Each scene shows the same named points in several views. A view is turned or mirrored, and shifted as a whole, has a little noise and may leave points out.

Scene 1
View 1
Q552: [  0  10   6  -8  -1  -7 -11  -5  -5  -8   3  -9  11   4  -4 -16   5   2
  -8  -8  -3  -7  -8   2 -12   4   5  -3   2  -2  -3   4  -7 -15   8  16
  -3  -6  13  11   4  -2  10  16   0   7  -1   1   5  -3  10 -12  -5   4
 -10]
Q222: [ -2   3   7  -4 -12  -5   4  -9  -8  -7  12   3  12   2  -9 -12   8  -4
  -6  -3   5   0  -3  10  -7   3   6  -3   1   4  -5  -8   5  -8   3   9
  -4   1  13   2   7  -5  11  15  10  14  -3   2   1   1   8   0  -1   4
  -3]
Q736: [  0  11   6   7  -3  -2  -1 -11  -8 -13   9   4  12   5 -10 -12  11  -2
  -1 -13   5  -5 -13   6  -5   1   4 -10   3   4   1 -10   0 -14   7  17
  -2  -3   3   7   4  -4  13  18   1  16  -6  -2   0  -6   6  -6  -9   1
  -9]
Q342: [ -2   1   6  -7 -15  -5   3  -8  -6  -8  12   1  14  -3  -7 -13   7  -7
  -8  -1   3  -1  -1  10  -4   3   4   0   2   2  -6  -6   7  -6  -2  10
  -3   1  15   3   7  -2  11  18   9  16  -4   0   0   4   9   0   2   5
  -2]
Q598: [  7   5  -4  -9  -1  -4  -8  -2  -7  -6   7  -8   8   6  -1 -11  -8   0
 -12  -7  -2  -6  -1   2  -5   7   0  -1  -1  -4  -2   1   0 -14  -4  19
  -6  -3  13  11   4  -5   7  15   7   9   6   0   3   0   8  -8  -2   9
  -3]
Q778: [  4  -1  -2  -4 -13  -1   6  -7  -8  -6  15   4  13  -1  -5  -9  -2 -10
  -7  -4   5  -1   1  10   3   4   0   0  -1   2  -3 -12  11  -6 -10  15
  -5   3  11   3   7  -5   8  17  14  20   0  -2  -2   5   6   2   2   8
   2]
Q101: [ -8   0  13  -8 -21  -7  11 -11  -8  -7  14   7  14  -1 -12 -13  14  -6
  -5   3   8   3  -1  15  -7   1   9  -2   3   7 -10 -11   9  -1   4   0
  -5   3  16  -3  10  -4  11  16  14  15  -7   4   0   4  10   7   2   2
   0]
Q334: [  4  -4  -3 -12 -17  -2  -1  -6  -4  -4  12  -3  16  -8   1 -11  -5 -12
 -13  -2  -3  -4   3   8   3   6  -4   6  -1  -3  -5  -3   8  -5 -15  19
  -4   2  16   7   3  -1   8  18   8  20   0  -5  -1   7   8  -4   7  12
   2]
Q915: [ 13  -2 -16   0  -9   4  -5  -7  -5  -5  12  -1  16  -7   6  -7 -16 -18
 -12 -12  -2  -7   1   4  14   7 -13   4  -4  -5   2  -8  10 -10 -26  35
  -4   0   6  11  -1  -2   5  19   5  28   3 -12  -4   7   3  -9   4  16
   2]
Q153: [ -2  21  13  12   8  -4  -7 -12 -11 -15   4   2   8  13 -14 -16  18   7
   2 -19   5  -6 -21   1 -14  -1  10 -17   5   5   2  -7  -9 -21  22  15
  -1  -8   0   9   4  -4  16  17  -5   8  -7   2   3 -12   6 -12 -18  -3
 -17]
Q442: [  0   5   2   5 -10  -1  -4 -14  -5 -11  10   2  17  -7  -3 -14   7 -12
  -4 -13   0  -7 -12   5   2   1  -2  -3   2   1   1  -7   3 -10  -4  24
   0  -2   6   8   1   2  13  21  -4  24  -8  -7  -2   1   7 -11  -4   7
  -6]
Q751: [  2   5   4 -17  -3 -10  -6   1  -8  -4   6 -10   6  10  -5 -12   0   7
 -13   0  -2  -3   1   4 -14   7   8  -2   0  -2  -7   4  -2 -12   6   7
  -7  -3  20   7   9  -7   8  12  12   2   6   6   6  -2  10  -4   0   4
  -4]
Q978: [  4   2  -2   0 -10  -1   2  -9  -7  -8  12   4  13   0  -4  -9   0  -9
  -6  -9   4  -3  -4   8   4   4  -1  -2   0   2  -1 -11   7 -10  -8  19
  -3   1   7   5   4  -4  10  17   9  20  -2  -4  -2   2   6  -2  -2   9
  -1]
Q771: [  7   2  -7  -2  -7   0  -7  -8  -5  -7  10  -3  14  -4   1 -11  -7 -12
 -10 -10  -2  -6  -3   4   5   6  -6   1  -1  -2   0  -4   5 -11 -12  26
  -3  -1   9  10   1  -2   8  18   3  20   1  -7  -1   3   6 -10   1  10
  -2]
Q568: [ 15   2 -14 -13   2  -2 -10   4  -7  -2   7 -12   6   9   4  -7 -21   0
 -16  -7  -5  -6   5   0   0  11  -5   3  -5  -8  -1   3   2 -15 -14  23
  -9  -2  13  14   4  -8   3  13  12   8  13  -2   3   2   6  -8   1  12
   0]
Q190: [  2   1  -1  -1 -13  -1   2 -11  -6  -9  12   4  15  -5  -3 -11   2 -13
  -6  -9   2  -3  -5   8   4   3  -2   0   0   1  -2 -10   8  -8  -9  20
  -3   0   8   5   3  -2  10  19   6  22  -4  -6  -2   3   6  -3   1   9
  -1]
View 2
Q153: [  6  -2  -1 -16  -7  -5   6 -16   3   5  18  21 -12 -19  -5   7   1   6
 -11   7   4   0 -20  11  10 -23  -1   0 -19  -1  15 -18 -11  -4 -13  -6
  -8  -7  -1   1  -3  30   1  -2  -8   3 -15   3  -3  -1  13 -14   4   1
   5]
Q342: [ -7   4  -5  -9  -7 -15   3  -8  -3  -3  -4   9  -7  -4  -3  -5 -21   8
  11   2  10   0 -18  10 -10  -1   2   0   6  -2 -13 -16   1   1  -1  -5
  -1   3  -3   6 -12   6  -7   0  -5   5 -13   7   1   1   3 -11 -13  -1
  -5]
Q915: [ -6  10 -14 -21   4  -4  15  14   6  -5  -1  14  -7   2  10  -8 -28   8
  27  11  11   2 -27   5 -14  -5  -7  -1   9  -5 -26  -2   6  11  10  12
  17  -2 -12  15   1   1   7   3 -12  -3   1  -4  -4   4  -7   6  -8   4
   3]
Q778: [ -9   4  -4 -12  -2  -8   8  -3  -3  -6  -2   8  -5   1   5  -6 -27   5
  21   3   9   4 -20   9 -13  -1   2   3   8  -4 -18 -12   4   7   0  -4
   3   3  -6   7  -7   6  -3  -2  -6   4 -10   8   1   1  -1  -6 -11  -1
  -4]
Q736: [  0   0  -5 -14  -5  -7   7 -10   2   0   9  16  -9 -12  -2   0 -10   7
   4   4   7   3 -21  10  -1 -16   1   3  -7  -2  -2 -15  -3   2  -7  -3
  -3  -4  -2   1  -5  20   0  -2  -8   4 -12   5   0  -1   6 -13  -2   1
   3]
Q222: [ -6   2  -2  -8  -6 -13   2 -10  -3  -4   0   8  -7  -4  -2  -3 -20   6
  10   1   9   2 -17  10  -7  -3   4   1   2  -2  -9 -17  -1   1  -6  -9
  -3   3  -4   4 -11  11  -6  -2  -4   6 -16  10   2   1   4 -11 -11  -2
  -5]
Q978: [ -6   4  -7 -14  -2  -7   9  -1   0  -4   2  12  -6  -4   3  -5 -22   7
  18   6   9   4 -22   8 -10  -7   1   2   4  -3 -14 -10   3   6  -1   0
   3   1  -5   6  -5  10   0  -1  -8   2  -9   4   1   0   1  -7  -8   1
  -1]
Q101: [ -9   0  -1  -2 -10 -17   0 -16  -7  -6  -5   3  -4  -5  -5  -6 -22   6
  12  -4  10   4 -14  12 -12  -1   8   5   7  -2 -14 -20   3   2  -6 -13
  -7   5   0  -1 -16   8 -12  -4  -1   9 -20  13   6  -1   4 -20 -16  -3
  -9]
Q751: [ -4   3   0 -13  -4 -13  -4  -7  -3   1  -1  11 -12   5   0   3 -18   8
  -3   7   6  -6 -13   7  -2   8  -4 -11   3  -2   5 -23 -10  -8  -4 -13
  -2   4 -12  17 -11  10  -7   2  -5   2 -17   9  -3   4   5   4 -15  -8
  -8]
Q598: [ -3   5  -4 -19   0  -9   3   2   2   0   2  14 -11   6   5   2 -20   8
   5  11   7  -5 -18   5  -2   4  -7 -10   2  -3  -1 -16  -6  -4   0  -4
   6   1 -14  19  -5   9   0   3  -8  -2 -10   3  -6   5   2  11 -11  -5
  -3]
Q334: [ -7   8 -12 -12  -4 -14   5   2   1  -5  -7   8  -7   1   1  -7 -27   8
  18   7  12  -2 -20   7 -14   4  -3  -4  12  -4 -21 -10   3   4   7   1
   9   2  -9  14  -9   0  -5   3  -7   1  -8   1  -1   3  -3  -1 -16   0
  -4]
Q568: [ -5   7  -5 -24   5  -5   5  11   4  -2   1  14 -12  13  12   2 -26   7
  11  15   7  -5 -18   3  -7   9 -10 -12   6  -5  -5 -13  -5  -1   4  -3
  11   2 -19  26  -3   6   3   4  -9  -5  -6   2  -7   6  -3  21 -13  -6
  -4]
Q442: [ -1   7 -14 -13  -7 -11  10  -4   5  -1   4  16  -8 -13  -4  -5 -14   8
   9   6  10   0 -25   9  -6 -14  -3   1   1  -2 -15  -9   2   4   2   8
   6  -6  -1   3  -4  10  -1   1  -9   2  -7  -3  -1   0   1 -14  -5   6
   4]
View 3
Q771: [ -1  -1   0   2  -1   5   4  -2  -6   8   0   2  -3  -3  -1   5  -6   5
   4 -10   2  -4  14   9   8   0  -2   1   3   7  -9   0   8  -6  -8   5
  -8   9  -2   1  15   5   9  -2   4   4  -4   3   1   3  16  -6   4   6
   3]
Q978: [  2   1   2   3  -1  -4   4   3  -5  11   1   0   0  -3  -3   7  -5   1
   0  -5   2  -1  11  10   2   3  -6  -2   1   7  -5   4  10  -6 -11   5
 -14  11   1   1  11   9   5   3   6  -1  -4   2   0   3  16  -4   6   6
   6]
Q442: [  4  -7   1   7  -1   2  -3  -2  -9  14   4  -1   6  -7  -3   1   0   1
   1  -6   2 -10   8   8   9  -3  -9   5   3   7 -12   9  -2  -8  -8  -1
 -14   5   1   4  15   5   6   0   1  -1  -2  -4   1  10  17  -5   7   9
   8]
Q915: [  4  -4  -1  -6   0  12  13  -3  -6   4  -5  11 -10  -3  -1  12 -10   7
  10 -12   4  -4  17   8  11  -2   4   5   2   8  -5  -6  11  -7  -7  12
  -5   9  -3   0  15   3  18  -4  10   7  -8   6  -1   2  22  -8   3   6
  -1]
Q778: [  5   2   2   0  -1  -9   7   5  -2  10  -1  -1   0  -5  -3  11  -4   0
  -3  -2   1   0  11  11   1   8  -8  -6   2   7   0   4  11  -7 -14   8
 -17  13   3   0   8   9   7   7   9  -2  -4   3  -1   1  17  -6   7   7
   5]
Q334: [ -2   4  -3  -1  -1  -3  11  -4   1   5  -2  -4  -1  -2   1   8  -8   5
  -4  -4  -1  -4  13   9   8   7  -8  -5  10   7  -6  -2  12  -1 -10   8
 -11  14   8  -1  13   5  12   2   6   6  -1   2   0  -1  19 -12   4   6
   1]
Q190: [  6  -2   2   2  -1  -2   4   2  -4  11   1   0   2  -6  -3   8  -3   0
  -2  -5   2  -5  10  10   6   3  -8  -1   2   7  -5   6   6  -7 -10   4
 -16   9   3   1  11   6   8   4   6   0  -3   0   0   4  18  -5   6   7
   6]
Q568: [-18   9  -2   4   1   1   7   0  -7   5  -1  -1 -11   4  -1   1 -12  10
   8 -15   0   6  20  14  -1   6   8  -9   4   6 -11  -9  24  -3  -6   7
   2  20  -8  -6  15  10   2  -5   1   4  -5  10   4  -8   9  -1   1   1
  -3]
Q552: [-14   4  -1  17  -1  -7  -9  -3  -8  14   8 -12   8  -1  -2 -11  -1   5
  -2  -7  -2  -5  12  13   1   2  -8  -4   7   5 -19   7   8  -4  -5  -6
  -8  12  -2  -1  18  10  -9  -2  -9  -4   3  -2   6   3   6   0   5   6
   9]
Q751: [-19  13  -1  14   0 -15  -3   2  -3  12   4 -17   4   3  -2  -6  -5   5
  -7  -4  -6   3  14  14  -5  10  -7 -15   8   6 -13   3  18  -1  -8  -1
  -9  21   1  -5  13  13 -11   2  -6  -4   3   3   6  -4   4  -1   5   4
   7]
Q222: [  0   4   3   8  -2 -15  -1   4  -3  14   4 -10   7  -4  -3   3  -1  -1
  -9   1  -2  -1   8  11  -3   8 -13  -8   3   6  -4  10   7  -5 -12   1
 -20  13   5  -1   9  11  -4   9   2  -6   0  -1   1   4  12  -3   7   6
   9]
Q101: [  6   5   3   6  -1 -23   2   6   4  14   4 -15  12  -6  -3   6   1  -3
 -18   8  -4  -2   5  11  -2  13 -21 -11   5   7   1  14   6  -3 -15   1
 -28  14  14   1   5  12  -1  13   4  -7   3  -4  -1   3  14  -8  10   8
  10]
Q153: [ -5  -6   6  25  -2  -9 -23   7 -19  27  13  -7  16  -6  -8 -16   6  -3
   2  -7   1  -5   6  14  -5  -5  -8   2  -5   6 -19  22  -3 -13  -5 -14
 -16   4 -12   3  15  12 -22   2 -12 -15  -2  -7   4  13   1  13   8   8
  19]
Q598: [-15   7  -1  10   0  -4   1  -1  -8  10   2  -6  -2   2  -2  -3  -8   7
   2 -10  -1   2  16  14  -1   5   1  -8   5   5 -13  -1  18  -3  -6   2
  -4  17  -5  -3  15  11  -3  -3  -2   1  -1   5   4  -4   8  -1   3   3
   3]
Q342: [  1   3   1   6  -2 -12   2   2  -1  11   2  -9   7  -4  -2   4  -2   1
 -10   2  -2  -3   8  10   1   8 -14  -7   6   7  -5   8   7  -4 -12   2
 -19  13   8   0  11   9   3   6   2  -2   0  -1   1   2  14  -7   7   7
   7]
Q736: [  3  -4   5  14  -2  -7 -11   5 -12  20   7  -4  10  -6  -6  -3   3  -2
   0  -5   2  -5   8  11   0  -1  -9   0  -3   6 -11  15   0 -11  -8  -5
 -18   6  -4   2  12  10  -7   4  -2  -9  -2  -5   2  10   9   4   8   8
  13]
View 4
Q771: [  2 -10  -8   6  -4 -12   3  15  -5   8  14  -3  -1  11   8  -9   3 -15
  -1  14  -2   8   4 -11  -8 -10   5   2  -4  10  -4 -16   3 -11  -8  -4
   6   5 -16 -14  -7  13   7  -2 -11   6   2   4  -5   0   9 -16  -9  13
   4]
Q568: [  2  -9 -14   3 -14  -4   1   5  -7  10  12  -1   6  18   6 -12   6 -12
  -8  22 -15  26   6  -7  -4 -10  14   8  -1   8  -5 -16   3  -1   0  -9
  10   0 -13  -8 -19   8  -1  -7 -13  -3   2  13  -2 -10  13 -19  -3  15
  12]
Q552: [  4   3  -2   7 -13 -11  10   1   2  -2  13  -2  -2  10   7  -7  -8  -8
  -2  10  -9  -4  -1  -4   3  -4   4   4   1   5   5 -15   9  -3   7   3
   6   5 -21 -11   1   7   3   4 -13  -5  -1  -5   6  -9  11 -15   5  15
  20]
Q442: [  2  -6  -2  10  -3 -15   6  15   1   2  17  -3  -6   5  10  -7  -4 -15
   5   5   4 -11   0 -10  -6  -7  -2  -2  -3   9  -1 -16   4 -15  -8   1
   3   8 -19 -14   3  13  10   3 -12   8  -1  -5  -2   2   9 -11  -7  13
   5]
Q190: [  1 -10  -5   6  -6 -10   3  16  -2   4  13  -5  -1   2   8  -6   2 -13
   3   9   2  -2   3  -8 -12  -7   6   4  -2   7  -5 -16   3 -14  -8  -4
   2   5 -16 -11  -4  10   8   1  -8  14  -2  -6  -6   0   7 -10  -9   6
   1]
Q222: [  2  -4  -2   5 -14  -5   7   9   2  -3   9  -6   1  -2   5  -2  -3  -7
   3  10   0  -7   2  -1  -9  -1  11   8   3   3  -2 -16   5 -10   1  -2
   0   3 -18  -6  -3   4   4   5  -5  11  -6 -14  -4  -7   6  -9   1  -1
   8]
Q153: [ -2   1   2  18 -18 -17  18   0   9   1  14   0 -11  16  14  -7 -22  -8
   7  -2  -3 -29  -8  -5  11  10  -3  -3   6   9   6 -18  -4  -7   6   6
   3   5 -28  -5   7   5   6   9 -24  -4 -10  -6   8 -15  13   1  10   5
  24]
Q978: [  0 -11  -6   6  -9  -9   4  15  -2   4  12  -4  -1   4   9  -6   1 -13
   3   9   2  -2   4  -7 -10  -4   8   5  -1   7  -6 -16   0 -13  -6  -6
   3   4 -16  -9  -6   8   8   1  -9  13  -3  -4  -7  -4   7  -9  -7   3
   3]
Q342: [  4  -4   0   2  -9  -5   6  11   1  -5  12  -6   1  -8   4  -2   0  -9
   2   9   2  -5   4  -2 -13  -6  10   8   0   3  -1 -15  10 -12  -1  -2
   1   6 -16 -12  -1   8   6   5  -1  12  -2 -16  -4  -1   4 -14  -3   4
   5]
Q598: [  1  -5  -9   5 -15  -6   5   3  -2   4  11  -2   3  14   6  -9   0  -9
  -5  18 -12  13   4  -5  -2  -6  11   7   1   6  -1 -16   6  -2   3  -4
   7   2 -16  -8 -11   7   1  -3 -13  -2  -1   5   1 -11  11 -16   1  12
  14]
Q751: [  4   1  -5   2 -21  -3   8  -2   1  -4   8  -4   4   5   3  -4  -4  -5
  -5  17 -14   6   2   1  -1  -2  15  11   4   1   3 -15  11   1  11  -1
   4   2 -17  -7  -8   2  -1   2  -8  -3  -3  -8   3 -14   9 -16   8   8
  20]
Q736: [  0  -5  -1  12 -13 -13  11   9   4   2  13  -3  -6   8  11  -5 -11 -10
   5   3   1 -17  -2  -7  -1   3   2   1   2   7   0 -16  -2 -11  -2   1
   2   6 -22  -8   2   6   7   5 -15   6  -7  -7   0  -8  10  -4   1   3
  11]
Q101: [  3  -4   2   2 -14  -1   7  10   4  -9   8  -9   2 -14   2   3  -1  -6
   6   8   4 -12   3   3 -14  -1  14  11   3  -1  -2 -14   9 -12   2  -1
  -4   5 -17  -6  -1   2   5   7   2  18  -7 -25  -6  -6   4  -8   2  -7
   4]
View 5
Q552: [ -1  13   4  -8   2  -5  -2   6  -6 -16  -9  16   1  10  -4   5 -10   5
 -11  -7  -3   3 -10  -1  -7  -1  -4  -7  -8   7  -3  -9  -6   7   9   0
  10   7  11   0   9   3  -1   8  -3 -10  -5   6   2   4 -15  -6   6 -11
   5]
Q778: [  0  19   5 -18  -1   7 -17  14   2 -13  -2   2  -7  -3  -2   7  -1   3
  10  -3  -1   2 -21   1   8  -6   3 -15  10   8  -4  -3  -8  -2   9   1
 -13 -12  10   5   2   2   5   7  -4  -3  -1  -2 -11   8  -1  -3   2   1
   4]
Q222: [  7  18   8 -12  -1   3 -14  15   0  -7  -1   6  -4   4  -7   7   0   4
  -2   2  -4  -2 -17   1   1  -5   2 -18   4   9  -1  -4  -7   3  12   3
  -5  -5   8   2   1   4   3  10  -1  -9   2   3  -9   5  -5  -7   5  -6
  -2]
Q978: [  1  16   4 -16  -3   3 -17  12  -2 -15  -4   2  -6  -1   0   5  -7   2
   6  -5   0   4 -23   1   5  -3   0 -11   6   7  -3  -5 -11   0   6  -2
  -8  -9  12   7   4   0   5   8  -4  -5  -6  -2  -9   7  -2  -2   4  -1
   6]
Q736: [ 10  11   6  -7  -7  -6 -14  10  -9  -9  -1   5  -3   8  -2   3 -12   5
 -10  -3  -3   2 -20   4  -4  -1  -4 -12  -2   7   2  -8 -13   6   8  -3
   5  -4  14   4   8   1   8  14  -4 -14  -8   3  -5   3  -8  -3   9 -11
   3]
Q101: [ 14  18   9 -13  -2   3 -19  21   2   1   1   3  -7   2 -14   7  10   1
  -2   9  -6  -7 -17   5   3  -8   4 -25   7   8   0  -1  -6   2  13   3
 -11  -7   5   2  -7   4   0  11   0 -10   8   4 -13   6  -3 -10   4  -7
  -6]
Q915: [-14  16  -3 -25   2   7 -16   8   0 -29 -11   0  -8  -9  11   4  -9  -1
  21 -15   6  11 -27  -4  11  -1  -3   0  11   4  -9  -9 -13  -7   0  -7
 -16 -11  16  11   5  -4   4   0  -9   5 -15  -6  -9  12  -2   2  -1   7
  18]
Q568: [-25  20   5 -18   7  10   3   3   8 -33  -8  16   0  -2   5  12 -11   6
  16 -18   1   9 -12  -6   3  -4   3  -3   2   9 -12  -6   0  -1   9   8
  -4  -3  15   3  15   7   3   1  -4   4  -3  -2   0   6  -8  -2  -4   5
   9]
Q334: [ -8  18   1 -21   6   7 -13  13   4 -19 -10   7  -7  -4  -2   8   2  -2
  13  -5   1   2 -18  -3   8  -4  -1  -9   7   5  -9  -6  -6  -5   5  -2
 -16  -3   9   5  -4   0  -4  -1  -7   0  -3  -1  -8  11  -5  -5  -2   2
   9]
Q771: [ -8  15   0 -19   1   3 -12   8  -2 -23 -10   5  -5  -2   5   5  -8   1
   9 -10   3   7 -21  -2   5  -1  -3  -3   4   5  -6  -8 -11  -2   4  -4
  -9  -4  13   6   5  -1   1   2  -7  -2 -11  -1  -6   9  -7  -2   2   0
  13]
Q598: [-14  18   5 -14   5   5   0   5   4 -25  -6  15   0   3   0   9  -9   5
   6 -13  -2   5 -11  -3  -1  -4   2  -6  -1   8  -7  -6  -2   2  10   6
   0   1  12   1  12   6   1   4  -4  -2  -3   1   0   5 -11  -4   0  -1
   6]
Q342: [  5  17   5 -14   1   3 -15  15   0  -9  -5   5  -5   2  -7   6   3   1
   2   1  -2  -2 -17   2   4  -6   1 -16   4   6  -3  -4  -7   1   9   1
  -9  -3   6   2  -3   2  -1   6  -3  -7   1   2  -9   8  -6  -7   3  -5
   1]
Q442: [  6  11   0 -15  -2  -4 -18  10  -8 -13  -9   3  -6   3   2   1  -7   0
  -2  -4   2   4 -24   2   2   1  -7  -6   1   3  -1 -10 -16   1   2  -9
  -4  -2  13   7   0  -5   1   7  -6  -9 -13   2  -7   8  -8  -2   7  -7
  11]
Q190: [  2  15   2 -17  -2   2 -18  13  -2 -14  -5   1  -7  -2   1   4  -4   0
   6  -5   1   3 -23   1   5  -3  -1 -11   6   6  -3  -7 -12  -1   4  -3
 -10  -8  12   6   1  -1   3   7  -5  -5  -7  -1 -11   9  -4  -2   4  -1
   7]
Q153: [ 15   8   8   2 -10 -13  -8   5 -16  -8   1  11   1  16  -3   1 -20   9
 -24  -6  -6   4 -16   6 -13   2  -6  -9 -11   8   7  -9 -14  13  10  -2
  22   2  15   2  16   3  12  20  -2 -20  -9   8   0  -2 -14  -3  13 -18
   0]

Which points are out of place in each view (at most two, in the order of its rows)? Write none if all are in place.
view 1 | Q598
view 2 | none
view 3 | Q978
view 4 | Q342
view 5 | Q552
